Each row is a point on a landscape with many valleys, with its height.
From any point a ball rolls to the lowest of the 2 points nearest to it. It stops when none of these is lower. Distance is the straight distance between rows; heights are no part of it.
J_395 (h 529): [ -9  12  27  18 -26  28  17  14 -12  -1 -16   7 -15  -2  -3  25  -2 -15
 -17   0  61  -9  -5]
J_221 (h 417): [-31  -2   4 -17 -19  21  28  -4  42 -24 -24  45  15  15  29   2 -12 -18
 -35  13  26  47  10]
J_937 (h 276): [  8 -16 -11  37 -21  20   8  23 -46   2 -12 -39   8  -3 -14 -30  38  13
 -20 -16   8   1  -2]
J_274 (h 891): [ 50  33  20   5   2   9 -25  28 -43  10 -45  11 -10  11   8  29  15  -5
   7  -2   7 -12  10]
J_270 (h 739): [ -2  32 -13  15 -16   5 -32  25   0  28  14 -19  27 -18 -42   0 -20 -20
   2  10 -33   2  10]
J_670 (h 507): [-42  14  -5 -16   2  36  15  10  28  -7  -4 -19  10  38  -8  -6  27  -6
   6 -12   0  -8  11]
J_290 (h 587): [ 19 -30 -14 -10  -4   1  12 -44  -8 -20  24  12 -17 -28 -16  12  28  25
 -11  -3  21  -2   1]
J_776 (h 822): [-18 -16  -1 -20  -4 -21 -13  -8 -17   0 -38  36  -6 -10 -25  -4  10  -1
  15  28   1  19  -4]
J_647 (h 436): [ 14  21  23 -17  25   0  -2 -46  -4 -17   1   1   1 -13 -15 -24   0 -29
  25 -23   4  16   5]
J_823 (h 588): [ 29   7  -3  -6   7  -6   1 -13   2  15  27  13 -11 -24  21   5 -51   2
   7 -26 -31  -6 -12]
J_853 (h 691): [-26  23 -11 -35  33 -10  10  16  33  35 -31 -37  10   2   2  10 -24   4
 -15  30  43 -37  11]
J_200 (h 544): [-21  40 -13   8 -15  10  -3  -2   5   8  -4  19   4  14 -41  11  30 -11
  16 -17  -5   1   8]
J_815 (h 319): [ 17 -27 -36 -11   2  12 -11 -29 -42  -4  14  11 -34  -4  28 -52   1 -18
   2  -8  -9  27   7]
J_3 (h 621): [ 23   6  13  23   1   8  -9   9  44  12  12 -39   5 -27  26  23 -13  -9
   8  21  12 -52 -25]
J_393 (h 561): [ 13  27  17 -19 -32  15  -7  19  -4 -31  -5 -11  11   0  20  19 -17  -1
  -4 -22  17  51 -15]
J_233 (h 370): [-61 -18  27  22  20 -11  -2   7  -8 -25 -20  -4   2  32  -1 -17  19 -18
   8  -4  45   3 -12]
J_923 (h 300): [ -3 -43 -28  26 -23  -6 -18   4 -56   1  -5  21 -30  -2  19   6  20  38
 -33 -10 -15   8   5]
J_699 (h 647): [  9 -10 -18  -4   1   6  16  16  10  17  17 -37  -1 -20   4  18   0  19
   1  11 -12 -35   4]
J_546 (h 849): [-14  -1  -9   1  -2   1 -26  17 -26  10 -33  22 -12   0  16   8  -8  -9
  -2  42  10 -10   4]
J_306 (h 582): [ 37  -5   4 -11 -36   6 -10  13  11 -12  14 -47  11 -12  15   7   7  23
 -14 -25 -14  22  -8]
J_325 (h 702): [ 72  19 -15  33 -18  -2 -47  26  17  29  20 -33  -7  -4  -9  26   5  14
  -3   6 -30 -11  15]
J_918 (h 577): [-18  22  36   8 -13  -9  14  34  27  -2 -30  22   6   1  -8  31   9 -35
   1  14  51 -10  11]
J_499 (h 654): [ 53 -10   2 -27  -5  -1 -16 -16  18 -30  50  -5 -15 -23  32  16  16 -15
  26  -4 -29 -10   9]
J_189 (h 473): [ 26  12  -1 -45   0 -24 -24 -16 -29 -20   5 -12   9  -1 -18   5  17  12
  31 -17 -34  25  13]
J_435 (h 874): [ 13  24   5  24   2  31 -41  23  -7  40 -46  10 -16  13  17   5  -6 -16
 -14  21  19 -13   8]
J_587 (h 670): [  1   5   8 -31  39   7  34  21  29  17 -12 -41  27  -7  26   4 -20   3
 -21  23   4 -33  15]
J_384 (h 583): [-45   9 -11  27 -20  11   5  11 -18 -15   1  31  -5  23 -10  17  -6  -6
  34 -18   4   4 -18]
J_702 (h 681): [ 49 -29 -13   8 -22 -19 -10 -11  -2   4  44 -35 -27  -5 -26 -21   3   6
  35 -21 -33 -23   1]
J_839 (h 510): [-16  26   4 -35   1  -3 -21  13 -25 -10 -12 -32  10  33 -28 -12 -10   2
  18  -4  17  27   0]
J_177 (h 349): [-33   5 -12 -26  -6  -9  14  14  30   2 -11  35  22  18  37 -12 -37  -3
 -45  40  -6  41   9]
J_794 (h 538): [-14  25  18 -31   1 -25 -11  13  14 -39  -1 -12  34  10 -13  -1   3 -13
 -10 -14  33  53  -2]
J_541 (h 608): [ 53   6 -13 -28 -34  23  -8 -34  -1  11   8 -10 -28 -24  -6  12  24  20
  -5 -13  20 -11  -2]
J_753 (h 393): [-15 -29   6 -32   5 -10  30  -2  22   0  -4   8   3  19  -2  -7 -16  47
 -14  -1 -12  38  -1]
J_842 (h 669): [ 46 -14 -14 -35 -11 -26 -24 -17  31  -2  34 -12 -19   3  12  -6  10  27
  23  -6 -34  -3 -13]
J_840 (h 422): [ 26 -10   9  13 -14   7  12 -23 -51 -18   7 -21  -5   8  -1   0  -2  30
  -1 -56 -19  14   9]
J_396 (h 386): [ 22   1  23  48   8   1   2 -22 -49 -23  -6 -14  17  -2   8 -35  -1 -16
   9 -62 -23  27 -13]
J_649 (h 616): [ -8   3 -27  -9  15 -23  16   6  -3   2  14  21   0 -21  29  -8 -20   9
  -7 -34 -52  10 -13]
J_492 (h 362): [-13 -16   9 -32   8  12  40   3  60  12 -17  10  -5  26  -8  24   1  39
  -9   6 -33   5  17]
J_368 (h 446): [-41  23  -1  11  17   9 -26 -31  36  27  15  18   1  17   7   2 -14  -5
 -14   6 -12 -16  -5]
J_96 (h 392): [ 15 -28  -3   5  15 -16   4 -24 -15 -27  19  10  -4 -14  -4 -33 -11 -22
  24   3 -11  24  -4]
J_676 (h 483): [ -6  10  -3  18  16  -3  -1 -48 -47   8   8   9  -6  -7 -47 -16   1 -15
  31 -23   1 -20  -6]
J_150 (h 599): [ 25   5  21  17 -32   8 -18   9  26  -7   5 -37  13 -26  19   7   9  -6
   4 -10  11  -9 -36]
J_881 (h 625): [ 42  -5  11   5 -25  18 -13 -20 -14 -14  11 -11  -6 -33  26   4  24 -21
  17 -14  -6 -18 -24]
J_172 (h 196): [-17 -16 -42  15  -6   6 -10   4 -32  -4   4  31 -21   8  22 -21   4  22
 -12 -11  -2  35 -25]
J_928 (h 536): [  3 -32   7  14  38  -8  48  -1   4 -24  30  34   3  -7 -15  -6  22   4
 -29  22  32  13   9]
J_716 (h 476): [-16  -8   9  -7 -17  44  24 -16   8 -19  -1  16 -15  -2   5  -5   9 -14
 -26  10  65  25  -1]
J_601 (h 719): [ 42  24 -10   5 -21   0 -39   9 -26  20  25 -20   9 -23 -39   8   9 -10
   2  -4 -44   6  41]
J_919 (h 306): [-19  -7 -17 -12   8  17  37  10  46  14  28   3  18  15  18  36 -15  15
 -31  32 -37 -10  35]
J_558 (h 502): [-23 -28  10  15  39  -6  35 -18  21 -27  14  29  17  17  11 -27   4 -25
 -11  43  16  -5   8]
J_337 (h 757): [ -6  15  11  14  -6 -16 -23   3  44  -1  12  12  28 -11 -32  13 -14 -18
   5  32 -27  13   1]
J_170 (h 442): [-45 -14  17   2  43 -11  -7   0  -2 -38  -5  24  12  27  36 -13  21 -26
  -7  24  29 -19   0]
J_46 (h 563): [ 32 -25  -6 -22  15 -25  37   8 -22 -17  16  29 -13 -20  -4  -1  14  22
 -15 -11  14  22   8]
J_733 (h 671): [-29 -27 -15  -8   8 -14  42   9   5   2  20   5  -2 -27   4  12  -6  10
  28  28   4 -48 -19]
J_77 (h 802): [-29  -8  -3 -18  -9 -21  15 -29   8  -4 -37  14  14 -40 -28 -33   8 -25
  14  28  14  -7 -20]
J_994 (h 523): [ -3   7   1 -20  45   1  20 -32 -33  22  16   0 -23   2 -35 -15   3  13
  14  -2  14 -35   8]
J_787 (h 429): [-50  -5  37  22  14  -9  -1  16  25  18 -40  -8  -1  46  -1  11 -11  -7
  21  -1  20 -27  -8]
J_520 (h 471): [-23   0  19  -7  16  28  25  19  16  -2   1 -13  -7  40  -7   6  -7   5
  26  16  31 -30   1]
J_79 (h 449): [ 43   0  17 -15 -12 -27 -13  -7 -40  11 -15 -24  -2  -1 -30  16 -14  37
  15 -24 -36  20  20]
J_250 (h 622): [-35  19  18  37  15 -11   3  20  28  -9  -6  63  15  12  -2   2  19 -52
   0  31  26 -12  21]
J_664 (h 644): [-42  -3 -16 -17  18 -34  32   8  17 -16   3  29  16 -15  18   4  -2   9
  11 -13 -11 -14 -23]
J_14 (h 342): [  1  10  10  45 -12  20   3  24 -17 -22 -13 -32  27  -5   0 -34  17 -23
  -3 -42 -20  20 -14]
J_287 (h 501): [ -8  15 -16  23   1  23 -18 -40   7  50   3   1 -30   1   5  21 -17  18
 -12 -16   0 -35 -16]
J_966 (h 423): [-24 -13  -4 -22  17 -16  15  31 -10  -5  -8   6  13   7  11 -21 -30  16
 -10  23   0  35   2]
J_117 (h 383): [-27  -4 -13   8   8  19 -30   6  38   8  -1   9  12  21  27  20   1  -2
 -23  33 -31   2  18]
J_748 (h 692): [ 49 -10 -32  36 -17 -20 -31  21  -7  33  26 -53 -12  12 -32 -10   8  21
   6  -6 -24 -24  12]
J_514 (h 171): [ 19 -21 -17  29  15   6 -20  11 -40  28 -15  -9 -26  15   5 -21  30  24
 -44   4  -4 -10   8]
J_861 (h 548): [ 10  16  13  16  -1  -2   2 -23 -40  30 -13   4 -22  -8   4  13 -43  17
   5 -33   8 -24 -25]
J_841 (h 777): [-27  15   9 -10 -20 -25  -4   1  40  12 -30   8  23 -18   0  -3 -33 -31
  14  28   1  -4 -16]

For each start below, name the point where the ball stops.
J_664 => J_919
J_79 => J_514
J_541 => J_233

Call two points neighbours if one is among the 2 nearest of the other. Go from one point of each pair to the other, from neighbour to neighbour, staying as low as possible. Name the highest point that can't be avoided.
J_233 / J_172 => J_384
J_177 / J_919 => J_966
J_514 / J_172 => J_923
